A landscape with many peaks, sampled at points; each row gives a point and its height.
From any point a climber steps to the highest of the 6 points nearest to it. It stops when none of these is higher. Distance is the straight distance between rows; heights are no part of it.
<801>: [117  86 149 114 201  99 161 125 143 116 121 110 133 108 153 143 134 134
 160 119 135 122 161 152 109 168 143 165  80 101 139  98 124]  height 3.81
<323>: [105  90 151 104 157  94 118 133 144 137 129 117 131 119 140 120 143 127
 138 105 143 124 141 129 130 159 140 135  78 118 132 106 116]  height 3.93
<1054>: [ 90 146 113 109 113  68 130 145 173 156  85 146  86  67 147  71 114 113
 115  74 176  90 119 104 143  88 112  76 102 107 147 112 127]  height 7.51
<1378>: [141 141 105 175  87 193 153 112 108 147 127 147 136 193  86 163 115 138
 127 180 101 173 121  98 171 153 116 142 195 136 131 162 128]  height 1.85
<1349>: [173 109 150 169 192 153 152 108 147 118 194 160 184 178 114 192 115 144
 161 148  96 129 150 195  92 156 156 214 138 125 107 124 136]  height 2.15
<610>: [124 140 103 138  69 158 111 136  83 120 134 128 116 155 102 126 140 130
 108 131 122 141  98 106 153 102 103  95 164 151 103 172 114]  height 4.44
<1726>: [112 145 132 134  70 128 125 151 109 131 136 130 111  99 114 124 121 132
 102 120 173 128 112  96 154 100  92  82 166 139 124 158 132]  height 5.73
<234>: [147 130 106 158  80 202 141 102  84 119  95 140 141 217  81 155 113 154
 149 189  73 156 106  90 144 150 120 157 191 158 105 159 130]  height 2.45
<1627>: [140 126 112 134  94 177 117 117  80  97 130 136 140 181  91 141 146 144
 128 157  99 151 119 123 121 128 117 123 156 147 113 148 121]  height 3.46
<1035>: [119 122 129 116 150  88 168 127 191 146 121 140  89  79 123 119 127  90
 154 102 180 109 136 126 152 155 121 105  98  88 144 122 111]  height 5.10
<141>: [130 126 120  95 117  99  74 143 107 104 134 107 143 140 148 114 138 154
 113 108 107 117 104 126  87 108 110  93  94 132 119 139 148]  height 4.48
<668>: [114 115 132 101 188  92 183 123 184 142 117 128 102  90 156 115 159  77
 154 105 169 133 160 146 129 166 134 133  87  51 148  96 126]  height 4.26
<261>: [141 162 101  84  78  98  55 120 102  77 102  85 123 137 160  68 132 152
  99  78  77 130 101 115 104  75 137  79 113 155 139 143 160]  height 4.56
<1728>: [123  95 145 141 172 112 143 118 147 124 142 128 155 123 142 154 125 144
 149 135 120 129 156 144 124 173 165 174 112 116 135 113 113]  height 4.72
<1256>: [128 137 125 197 127 169 135 118 108 132 137 138 141 156 104 167 116 119
 131 169 117 168 158 132 162 152 148 182 176 132 127 135 116]  height 0.13
<1599>: [ 96 126 106  82 166  65 129 160 172 140 112 122  94  60 161  70 162  92
 132  59 151 101 147 143 113  93 109  93  63  99 122 110 156]  height 4.52
<684>: [118 150 110 145  53 140 113 142  83 120 124 114 102 118 112 106 114 134
  94 103 123 131  96 107 168  81  97  76 173 158 109 171 118]  height 6.09
<974>: [128 120 146 185 147 125 145 126 139 121 137 136 144 128 117 169 109 132
 150 155 133 147 154 138 136 170 166 171 151 114 109 124 106]  height 2.43
<1043>: [155  98 165 222 221 138 175 119 189 159 163 158 172 147 104 173 103 104
 165 145 149 130 142 165 112 173 159 201 138  94 107  68 109]  height 1.87
<270>: [110 109 124  70 199  82 121 158 138 135 122 108 125  97 168  95 165 104
 141  86 125 102 154 142 103 120 139 120  31 130 131 104 141]  height 1.55
<739>: [125 139  94 138  65 155  98 130  75 107 115 125 114 178 100 123 155 122
 113 135  97 140  95 106 135 102 105 110 162 168 109 170 122]  height 4.18
<222>: [ 88 158 145 164  43 143 150 150 128 169 111 152 104  60  96 106 100 105
 127 141 210 144 102  94 175 129 101  87 174 137 145 126 138]  height 3.06
<387>: [148 115 130 110 139 176 124  96  99  99 133 134 155 183 120 151 133 173
 133 165  77 124 142 164  84 134 140 153 141 144 139 123 123]  height 4.30
<62>: [115 111 138 115 218  94 181 129 171 143 122 131 105  81 167 113 161  81
 150 108 142 117 172 167 116 161 150 158  60  37 152  77 132]  height 4.16
<1075>: [124 143  94 151  40 165 122 131  79 138 116 131 118 168  99 120 134 132
 106 126 105 132  76  84 165  98 101  95 176 170 112 171 117]  height 5.37
<1047>: [136 125 154 162 161 103 177 114 197 147 129 141 114 101 133 151 119  82
 147 141 176 129 141 115 121 171 150 163 146  68 139 112 109]  height 5.61
<789>: [178  92 102  37 185 156  97 112 127  98 137 101 164 162 180 142 154 172
 122 138  64 110 131 187  80 105 110 160  83 140 143 115 127]  height 4.02
<738>: [134 121 161 174 169 107 169 124 178 140 133 141 131 109 129 160 114 104
 153 144 160 140 148 123 127 179 160 166 142  77 127 113 109]  height 5.53
<372>: [130 107 146 202 195 115 170 113 200 167 136 152 136 106 121 155 111  60
 155 135 160 122 127 136 121 173 164 189 138  57 129  91  98]  height 4.73
<1403>: [110 164 147 183  53 167 159 128 131 183 140 153 120 112  91 137  93 126
 126 173 165 164 105  96 202 157 112  88 206 142 125 139 139]  height 3.26
<362>: [133 134 160 166 131 116 195 115 174 152 151 141  98  95 113 144 106  77
 145 164 185 142 137 103 148 158 150 141 167  93 134 122 113]  height 4.35
<1077>: [151 122 158 223 193 142 166 129 171 145 153 148 174 140 112 173 107 110
 158 157 160 140 147 142 109 171 153 189 159  95 106  94 105]  height 3.11
<1337>: [107 152 159 193  82 142 207 101 149 188 147 145 104  79  93 134  74  62
 156 191 184 149 121  99 192 160 121 120 191 119 119 124 113]  height 2.49
<61>: [128 152 110 171  48 181 154 136 106 154 146 145 116 159  79 156 106 137
 118 156 119 154  94  84 183 148 110  85 199 150 115 176 122]  height 4.90
<344>: [ 85 159 144 125  57  88 136 156 123 130 101 142 101  55 120  74  87 116
 116 118 185 118 112  76 153  75  91  59 161 118 136 127 133]  height 4.27
<410>: [149 111 113  76 166 129  89 123 104 113 135 110 160 147 168 123 134 163
 120 114  84 118 128 168  89 119 110 126  73 135 145 117 127]  height 4.34
<802>: [150 144  98 166  45 206 136 118  80 141  94 147 124 220  73 149 133 154
 124 173  84 132  89  67 148 134 128 134 173 192 106 166 130]  height 2.91
<1079>: [109 155 155 158  83 144 151 132 142 166 144 141  97  82  95 131 107  96
 130 150 196 134 128 103 186 144 135 116 157 139 141 128 119]  height 1.80
<444>: [162 101 107  65 168 143  94 106 113 107 144 116 162 156 163 144 148 175
 122 131  65 104 125 178  84 114 111 139  85 144 147 117 120]  height 4.55
<1044>: [100 153 130 122  66 100  99 149 102 110 114 113  92  69 124  86  86 124
  95 101 149 122 112  83 160  66 104  58 171 147 125 144 130]  height 5.50
<172>: [112  99 145  94 193  83 164 132 163 135 113 117 111  99 151 125 158 108
 157 107 148 118 152 131 112 159 135 146  75  88 137 100 128]  height 3.97
<358>: [100 121 120 102 137  77 152 133 178 155 114 141  82  60 134  99 134  92
 144  76 174  96 138 135 148 123 110  88  80  89 139 108 120]  height 5.74
<531>: [124 133 121  92 105  76  95 148 139 115 116 105 104  96 152  94 108 150
  97  77 134 115 115 103 123  90 104  77 121 133 109 148 152]  height 5.47
<1263>: [116 144 131 121  90 106 114 160 120 117 125 122 101  99 128 114 121 133
  97 109 161 118 111 109 137  93  97  77 150 133 110 157 130]  height 5.91
<708>: [153 105 143 153 158 159 131 100 124 113 145 145 160 164 129 166 114 162
 142 143  65 124 145 185 106 145 167 190 133 140 139 123 124]  height 6.42
<471>: [125 137 151 199 114 153 166 123 138 171 155 142 132 116 103 163 102  90
 141 168 144 163 143 101 187 163 137 164 200 131 116 144 107]  height 3.13
<1700>: [107 119 132  91 152  86 110 151 155 147 116 108 133 121 152 104 154 125
 115  90 147 112 122 132 121 127 120 110  69 128 122 112 141]  height 8.04
<1490>: [172 106  93  39 181 142  90 116 103  99 141 106 161 152 174 134 146 164
 124 115  58 105 120 180  77 100 105 142  67 150 134 113 124]  height 4.21
<303>: [127 117 148 118 140  98 159 119 178 141 128 137  99 106 125 139 129 102
 145 125 176 116 134 107 146 172 148 126 120  99 133 122 107]  height 4.41
<419>: [118 143 116  86  97  72  80 136 124 102 100  99  95  78 147  75  98 136
  91  81 133 115 112  85 144  74 115  55 133 137 114 153 140]  height 7.43
<147>: [147 128 102  70 127 101  58 128  82  81 120  98 142 128 174  99 133 157
 119  78  46 103  89 132  79  89 114 112  83 161 138 135 157]  height 3.44
<988>: [150 125 125 131 125 187 133 109  84  96 118 135 150 188 101 151 140 158
 129 174  84 149 133 156 104 131 136 160 159 142 127 126 137]  height 3.15
<1196>: [147 117 143 200 167 149 150 126 136 120 162 148 166 155  97 187 105 130
 170 159 123 145 157 160 117 159 157 199 162 111  99 117 123]  height 7.48
<503>: [143 116 102 179 105 195 144 104  97 122 106 139 146 207  99 158 117 150
 137 185  88 155 137 138 135 148 130 182 196 147 118 130 133]  height 1.35
<909>: [102 152 141 131  78 106 127 156 133 131 121 137 103  82 118 117 116 130
 101 125 189 103 115  99 138  91 106  82 143 132 130 143 133]  height 7.44
<642>: [128 141 122 123  90 112 101 147 108 101 136 120 120 130 122 126 143 127
 105 119 141 124 115 117 129  99 109  83 141 131 111 165 131]  height 4.94
<1446>: [126 104 148 160 195 107 165 108 174 143 121 131 139 121 146 156 120 123
 156 131 151 135 146 137 101 177 153 182 118  82 141  96 122]  height 8.68
<181>: [ 94 133  98  94 138  65 131 152 182 149  92 122  88  57 159  68 132 103
 124  64 160  94 132 126 140  81 113  87  85 107 136 107 141]  height 6.22
<491>: [142 172  80 101  58 128  80 114  83  74 101  90 115 150 144  72 146 151
  96 112  95 137  95  87 115  58 104  76 163 170 130 162 153]  height 4.66
<146>: [115 154 115 129  61 120  88 140  93 102 123  99 107 117 124  95 123 129
  91 106 119 128 103 100 150  74 103  77 160 153 102 152 126]  height 6.77
<551>: [145 120 124  81 130 148  95 110  89  95 136 126 159 166 133 138 143 163
 133 133  70 115 117 152  82 112 123 116 105 152 129 124 125]  height 6.28
<1267>: [161 117 129 129 143 203 146 102  94  86 127 140 151 199 112 168 138 165
 134 174  66 129 126 175 106 123 145 192 167 170 132 131 142]  height 3.18
<480>: [130 129 120 114 109 153  96 127  88  94 135 133 147 169 111 138 149 144
 126 155 101 135 123 128 101 128 120 115 129 135 121 143 125]  height 4.86
<318>: [154 109 132  94 156 151 109  97 111 104 142 121 164 168 146 142 140 175
 118 148  71 120 137 170  83 130 135 150 111 132 150 113 120]  height 5.26
<1206>: [156 107 116 138 107 201 148 101  69 104 114 137 144 200  98 159 122 153
 144 183  74 141 118 126 114 132 129 170 173 178 112 145 132]  height 2.44
<500>: [129 130 151 176 134 126 155 128 148 141 154 134 122 118 108 151 110 105
 138 164 156 157 154 104 166 160 153 160 169 117 113 137 106]  height 6.03
<1641>: [174 122 138 125 175 186 124 102 125  94 139 144 167 193 140 194 149 158
 131 153  54 107 128 196  87 129 162 216 145 156 149 134 142]  height 3.59
<1660>: [128 144  99 164  39 177 139 134  91 149 121 142 106 172  81 138 125 135
 115 138 101 135  81  84 168 122 109  93 180 163 113 177 124]  height 6.97
<12>: [119 148 160 162 101 138 171 128 155 156 153 140 106  90  94 135 103  89
 143 161 176 144 134 101 180 157 139 150 171 128 132 141 106]  height 3.00
<322>: [166 117 138 152 169 167 132 102 131 105 159 151 165 182 117 191 122 145
 145 146  65 111 139 200 101 145 165 222 151 143 120 133 135]  height 3.85
<40>: [130 154 114 170  74 188 158 121 113 165 140 143 127 168  87 152 106 135
 124 172 124 173 106  97 190 156 110 116 198 140 132 163 132]  height 3.30
<1603>: [114 121 135  68 212  72 158 152 171 131 120 134  97  51 153  76 180  89
 156  83 149 115 168 161  85 138 132  94  30  64 130 106 142]  height 1.89
<1574>: [133 127 158 208 169 127 174 132 179 153 136 142 139 124 124 167 106  88
 153 164 180 135 139 118 123 165 165 187 163  78 124 110 108]  height 4.29
<1732>: [169 129 133 154 161 207 145 104  94 104 137 149 162 205 117 182 135 141
 129 168  61 125 123 186 105 135 161 225 165 165 121 129 151]  height 2.71
<1437>: [121 116 118  83 151  90  88 141 121 138 126  99 146 132 161 102 146 152
 112  87 124 117 124 135 104 111 112 104  76 126 133 116 152]  height 3.47
<515>: [127 136 118 144  91 165 123 136  97 122 136 132 128 158  90 139 141 136
 119 157 130 157 121 103 145 133 107 118 162 134 125 162 120]  height 2.64
<756>: [146 137 102 149  65 182 132 127  81 129 116 143 129 193  76 146 133 138
 131 159  96 150 100  88 161 141 118 118 182 155 112 177 120]  height 4.28
<581>: [136 137 160 204 153 138 191 130 179 157 159 147 126 104 119 166 100  65
 145 185 173 148 136 107 141 151 143 171 185  78 122 121 107]  height 3.51
<1725>: [112 151 147 199  88 166 174 120 137 189 149 151 121 121  92 149  85 102
 138 184 138 170 124  90 204 169 129 129 215 142 117 137 123]  height 2.48
<1223>: [141  98 147 160 174 137 147 105 135 109 150 137 160 143 135 173 114 155
 154 134  98 129 153 176 110 163 162 193 130 119 121 118 126]  height 3.49
<1644>: [140 132  98 108  92 168  87 123  62  96 111 124 141 181 109 130 161 140
 125 145  77 119 104 114 108  99 122 119 135 186 105 136 122]  height 5.02
<724>: [152 138 107  99 101 154  75 123  72  84 117 125 143 164 133 123 150 149
 127 126  66 110  98 129  79  92 133 113 115 171 121 129 127]  height 5.54
<278>: [123  96 142 170 228 109 178 121 183 152 126 140 133  95 147 148 132  68
 168 103 151 125 154 163 118 170 155 200  88  50 136  61 127]  height 5.14
<882>: [133 148  86 134  49 172 106 122  63 118  98 127 131 190 111 109 158 134
 113 135  90 130  86  89 119  96 111 115 160 183 110 155 131]  height 4.31
<115>: [108 154 133 155  58 161 151 148 115 152 143 136 113 104 102 133 111 127
 121 140 180 142 104 100 173 125  87  87 180 142 131 148 126]  height 4.36
<1382>: [116 104 139  97 153 103  99 131 132 136 123 112 146 138 148 119 141 152
 118 109 127 125 134 138 112 143 125 121  75 133 134 111 130]  height 4.11
<566>: [137  96 140  97 171 134 107 113 122 122 141 118 154 153 150 136 133 165
 125 125  86 119 153 178 109 135 132 158  88 130 157 103 128]  height 4.33
<765>: [118 112 137  59 222  80 152 145 147 125 129 122 112  74 171  98 162  98
 159  92 124 113 174 145  84 142 145 118  34  87 136 100 136]  height 2.35
<1114>: [118 103 143 167 203 108 175 114 192 150 120 134 123  94 152 146 137  73
 163 115 158 132 148 149 128 175 159 181 112  53 148  84 120]  height 5.97
<825>: [ 99 165 147 174  46 145 163 127 136 177 124 157  89  60  83 110  92  77
 150 153 207 149 110  97 193 152 116  95 167 137 137 120 133]  height 2.25
<661>: [127  98 121  60 217 105  93 150 115 133 138 110 143 104 170 108 147 138
 123 100 109 111 162 164  94 122 137 140  27 142 144 103 131]  height 1.59
<1567>: [152 116 139 187 166 160 150 115 118 108 164 150 168 167  99 183 107 136
 152 156  91 141 145 187 108 149 162 217 162 132 102 121 136]  height 3.22
<849>: [157 108 154 171 195 137 156 101 147 119 180 138 181 158 128 193 106 143
 162 126 107 119 153 192  92 166 159 206 128 122 119 106 134]  height 1.88
<1059>: [109 133 115  88 128  70 117 145 168 139  98 111 106  83 162  81 126 126
 107  80 161 100 121 110 124  91 104  83 101 118 133 124 154]  height 4.92
<516>: [134 143 105 108  88 120  63 134  69  90 123 112 133 148 137 103 149 136
 116 118  74 117  96 117  91  91 125 103 122 161 109 135 136]  height 5.19
<1042>: [104 153 113  83  92  58 111 134 156 129  87 122  98  47 155  66  83 136
 114  90 162 106 120  76 138  76 108  52 128 118 139 134 139]  height 5.15
<196>: [125 105 145 109 155 126 101 118 122 125 133 119 148 153 142 129 137 157
 121 130 101 124 144 160 107 151 146 138  86 128 151 104 118]  height 3.94
<625>: [127 121 153 149 149 113 143 120 154 124 132 129 133 120 113 155 125 119
 144 143 141 129 153 118 134 173 159 157 137 103 120 129 103]  height 3.53
<1071>: [122 138 119 127  83 130 101 142  98 103 133 120 117 133 104 120 144 134
  98 126 127 128 104 105 139  93 104  90 143 143 103 164 128]  height 5.58
<1331>: [132 153  94 141  42 152 111 126  72 124 113 120 105 157 118 100 134 135
  90 114 113 135  82  96 153  70  95  90 175 172 119 169 126]  height 5.04
<422>: [125 123 152 154 133 130 126 119 136 133 133 130 136 137 116 152 128 130
 136 150 136 144 150 123 139 169 163 153 141 122 127 123 111]  height 2.42
<1370>: [134 142 121 158  92 175 138 126 102 145 134 143 128 168  95 153 130 136
 118 171 121 170 124  99 167 148 112 131 184 128 129 167 117]  height 1.62
<820>: [118 148 124 140  56 140 129 144  91 129 135 126 109 115 107 128 115 132
 109 124 142 138  99  93 173  97  96  80 175 153 115 169 126]  height 5.16
<1724>: [158 104 105  59 192 147  92 123 119 121 140 107 160 144 180 124 145 175
 114 121  73 114 148 188  80 108 115 153  53 134 151 104 130]  height 3.78
<177>: [112 148 159 176  99 128 194 109 158 162 153 148  96  75  95 125  80  60
 159 170 202 152 133 107 176 161 134 128 172 111 133 125 108]  height 3.17
<396>: [121 131 138 115 122 104  94 140 136 122 125 118 133 137 131 121 142 152
 107 115 146 122 131 124 117 131 120  98 106 119 131 127 132]  height 3.69
<560>: [120 152 128 131  90 136 117 148 113 133 145 123 113 122 105 134 134 135
 105 133 167 131 124 107 145 118 107  90 160 134 122 159 125]  height 4.57
<826>: [131 121 151 207 163 138 161 123 151 132 153 143 152 130 109 176 105 116
 156 161 146 149 156 135 120 165 152 189 168 109 106 121 112]  height 3.65
<605>: [170 121  94  45 162 130  73 126  96  89 146 104 154 145 188 129 137 167
 129  96  53 104 106 158  69  89 100 130  62 167 124 123 140]  height 3.98
<173>: [139 154  76 145  34 170 113 122  75 129  92 131 129 199 116 107 148 143
  99 137 103 130  76  77 130  88 106 106 177 184 109 173 136]  height 4.19
<766>: [108 108 124  81 181  87 104 145 134 136 122  99 138 112 168  99 160 122
 120  80 137 115 140 140 113 124 120 118  50 123 136 100 148]  height 3.43
<582>: [135 128 131 111 114 114  90 145 104 100 137 119 140 149 120 130 147 145
 116 129 118 130 117 131  99 121 112  98 117 131 119 140 128]  height 4.62
<546>: [132 101 118  68 181 113  96 137 113 131 139 105 153 134 167 114 142 152
 114 108 102 121 143 162  93 112 121 134  49 135 144 105 137]  height 2.95
<13>: [111 151 129 101  99  86 118 150 152 134 106 125 103  87 132  99 105 137
  93  97 176 104 117 106 128  89 110  72 131 117 119 132 148]  height 5.48
<1191>: [128 148 158 150 113 135 135 130 148 148 140 132  99 114 101 137 131 108
 115 144 172 141 134 104 171 150 146 130 149 130 134 141 111]  height 2.62
<556>: [134 133 109 179 112 181 141 113  98 136 118 137 152 183 101 160 116 130
 129 175 105 181 137 122 163 158 125 166 192 134 123 135 119]  height 0.30
<1587>: [126 120 141 113 134 133  95 124 119 129 132 121 150 159 128 130 141 158
 113 135 119 135 135 140 113 139 135 120 110 121 133 112 116]  height 3.07
<737>: [101 153 154 138  70 114 144 153 147 159 111 155  96  63 104  98 111  96
 119 118 208 103 123 104 157 114 124  82 141 122 144 110 127]  height 4.67
<7>: [118 107 144 115 158  87 179 118 188 146 123 136 101  99 144 125 142  94
 151 109 177 125 143 131 133 172 143 130 101  72 146 111 117]  height 4.65
<1138>: [142 129 129 191 142 179 133 113 107 116 138 145 156 170  99 167 118 137
 138 164  89 151 151 167 124 143 160 206 171 130 113 121 132]  height 2.29
<260>: [110  95 140  78 206  86 155 140 141 124 120 114 124  97 160 116 150 115
 152 102 137 106 163 142 108 153 131 137  52 111 129  93 125]  height 3.19
<1602>: [100 157 154 190  67 147 176 120 151 198 142 147 107  80  82 129  69  75
 153 183 186 158 114  98 202 174 132 128 189 139 119 120 118]  height 2.28
<799>: [152 117 105  48 202 103  78 152 109 115 133 100 158 113 188 103 138 153
 111  89 105 110 140 167  73  93 130 132  18 135 148 114 155]  height 1.04
<1731>: [137 122 138 156 144 161 120 110 108 106 136 139 148 159 108 161 122 148
 134 157  95 139 146 170 118 156 166 176 143 131 131 117 122]  height 3.09
<1295>: [105 132 114 108 120  75 139 148 179 154 108 143  89  69 137  96 126  94
 124  80 177  93 119 117 155 109 115  86  99 108 141 117 123]  height 6.14
<1376>: [128 115 121  44 231  78 107 171 128 130 129 116 139  84 183  98 159 127
 125  77 115 100 153 160  81 114 147 124   4 134 145 107 148]  height 1.21
<622>: [112 124 121  90 136  75 100 146 140 129 116  91 131 111 169  97 139 137
 109  78 145 117 120 122 104  97 106  98  89 126 117 129 161]  height 3.50
<1323>: [125 141 151 132 111 128 122 139 140 130 135 135 117 133 105 128 145 128
 103 138 167 132 140 110 146 131 137 113 132 126 134 138 116]  height 2.98
<1516>: [109 114 145 101 140  92 114 141 161 140 116 124 121 116 139 110 150 123
 119  98 154 109 133 118 132 140 134 118  87 118 131 111 132]  height 5.01
<1201>: [142 111 158 181 184 127 155 115 169 125 142 136 157 134 133 176 104 133
 159 146 141 146 150 144 108 174 157 179 139  89 120 101 122]  height 4.71
<996>: [115 152 153 179  86 155 177 118 144 176 145 142 106 101 102 142  99  88
 132 173 162 161 124  98 197 163 137 130 191 142 120 132 117]  height 1.86
<404>: [122 149 116 160  53 164 138 138 106 152 143 142 120 136  91 145 121 136
 116 142 143 150 102 104 173 129  92  87 182 147 120 170 125]  height 4.38
<747>: [107 118 118  86 153  71 134 149 180 151 110 127  92  82 149  93 160  98
 139  65 163 102 138 128 137 123 124 106  70 113 126 113 130]  height 4.77
<938>: [144  80 146 126 176 137 129  99 125 114 146 127 157 145 147 157 116 164
 143 129  83 113 153 190 111 153 158 192 103 127 141 123 119]  height 4.15
<1297>: [125 145 137 152 100 166 134 135 125 147 144 133 117 141 104 137 136 129
 114 156 166 158 135 109 173 144 125 120 167 135 128 144 120]  height 1.29
<828>: [ 69 166 121  88  76  39 118 134 155 141  85 141  93  32 152  35  87 105
 130  98 173 120 115  55 147  72 113  27 128  98 162 121 134]  height 3.90
<1217>: [179 116  87  32 205 128  73 151 109  93 132  97 159 119 200 118 148 170
 117 102  82 118 136 177  63  88 107 147  22 130 134 127 153]  height 2.09
<1197>: [114 151 145 120 105 107 128 151 158 142 116 140 101  94 117 110 119 128
 101 112 192 105 120 109 141 106 118  85 132 120 135 127 132]  height 5.78
<855>: [120 103 152 132 155 117 109 122 132 135 131 125 142 139 135 132 144 144
 122 124 107 138 148 144 125 165 156 147 108 126 136 108 116]  height 2.99
<957>: [126  85 138  74 209  98 132 138 125 122 127 110 136 109 165 116 143 134
 150 113 109 112 166 156 106 149 142 145  40 124 147 101 128]  height 2.61
<1215>: [154 102 164 197 208 149 170 116 173 139 176 146 179 157 129 180 102 129
 160 134 134 129 149 175  87 160 164 210 132 112 126  80 122]  height 1.39
<609>: [122 109 152 126 155  96 142 127 156 129 131 123 124 128 136 143 131 123
 145 130 146 123 148 126 140 181 148 145 110 110 125 115 112]  height 3.38
<664>: [125 141 112 124  79 106  72 138  95  92 120 107 122 139 133 102 142 130
  96 101 104 123 104 114 113  89 116  86 131 152 103 156 139]  height 5.77
<1647>: [126 144 110  89  99  79  60 127 123  89 105  81 104 115 157  73 120 143
  92  67  94 120 100 104 120  80 128  75 116 151 122 152 159]  height 5.24
<458>: [128 159  90 124  56 149  84 128  66 102 103 102 129 167 129  96 157 133
 103 126  92 129  86 105 111  75 110 106 146 175 116 159 133]  height 4.91
<1708>: [141 182  83  93  55 123  66 101  95  73 108  75 102 134 149  49 113 156
  98 100 118 144 111  75 135  46 110  53 160 164 136 167 151]  height 4.63
<1616>: [134 135  94 143  53 180 115 122  73 134 105 136 118 191  88 130 146 132
 118 153  88 136  80  88 140 113 108 120 167 176 114 171 119]  height 4.82
<558>: [151 110 108  61 151 129  86 115  96 102 147 119 152 157 163 125 137 162
 134 122  68 100 112 160  74 115 106 114  89 147 135 122 128]  height 5.32
<853>: [122 140 152 129 116 110 136 132 169 149 122 138  99  99 110 130 141 113
 122 117 175 112 135 108 160 140 145 114 121 121 132 120 107]  height 4.13
<1494>: [160 104 135 106 174 161 117  92 125 105 140 132 154 172 153 161 134 176
 125 142  60 108 142 200  98 131 145 189 124 142 155 120 129]  height 4.45
<1536>: [131 167 105 106  72 105  65 117 102  95 108  89 103 128 142  68 116 140
  84  91 113 132 108  94 144  58 118  62 151 158 128 158 145]  height 5.57
<233>: [ 99 123 103  84 145  73 121 152 170 145  99 111 104  81 158  82 143 109
 123  63 162 105 133 128 119 104 116 102  67 115 124 113 157]  height 4.47
<893>: [139  80 137  90 198 123 119 116 124 121 144 113 159 132 166 142 136 161
 131 121  80 112 165 181 111 135 134 173  55 133 150 102 113]  height 3.64
<1232>: [100 134  98  92 160  63 136 151 184 137 106 124  74  35 150  73 145  83
 141  64 160  98 137 136 141  95 107  78  65  89 134 110 127]  height 5.25
<435>: [160 119 115 162 120 218 163 101  88 107 111 139 155 206 108 173 126 151
 143 185  73 145 125 157 116 136 133 192 185 167 122 134 153]  height 2.34
<1733>: [125 129 139 125 112 124 104 137 125 121 135 125 135 142 110 133 149 148
 109 134 139 135 121 128 120 122 120 101 129 125 122 146 131]  height 3.87
<31>: [ 86 157 135 128  75  74 137 147 155 157 102 152 100  57 119  77  98 100
 117 107 194 105 123  98 144  84 119  61 127 100 160 116 133]  height 5.11
<774>: [ 90 150 122 103  86  61 128 151 160 142  93 136  96  60 142  82 104 119
 106  95 185 103 120  97 134  75 107  64 134 105 146 122 134]  height 5.79
<1489>: [119  94 145 121 215 110 187 126 166 132 118 124 123 100 168 131 152 103
 165 116 153 125 166 147 115 163 150 167  83  68 149  87 141]  height 4.83
<113>: [132 119 115 119 117 181 118 113  69  89 121 133 149 187  95 147 140 148
 138 167  86 147 129 133 111 137 120 141 155 148 118 141 127]  height 3.52
<289>: [135 130 110 110  97 142  73 128  72  88 124 128 138 162 120 123 151 146
 116 131  91 124 112 131  92 107 124 106 118 155 109 136 123]  height 5.40
<1107>: [123 113 112  70 176  91  90 154 112 122 134  91 153 113 180  97 143 142
 120  85 118 125 130 140  89  97 104 115  46 131 139 118 168]  height 0.76
<1670>: [112 143 153 134 108 105 175 118 174 155 134 157  79  74 102 127 106  77
 146 136 195 119 128 115 162 142 136 101 121 101 146 124 104]  height 4.07
<1675>: [128 132 143 155 120 156 117 124 119 125 131 133 133 161 106 141 137 137
 117 158 136 159 148 121 152 149 140 135 160 123 124 130 116]  height 0.87

For each start below, name the point where the climber stops.
<260> -> <1446>
<765> -> <1446>
<957> -> <1446>

Call two points neighbours if one is among the 6 nearest of the other. Go from one point of each pair to the other, from neighbour to neighbour, staying as high as possible. Name the lowest point that can't be avoided.
<1196> and <1054> -> <7>
<500> and <1660> -> <362>
<1660> and <1700> -> <747>
<1446> and <708> -> <1494>
<1196> and <1446> -> <1201>
<146> and <419> -> <1536>
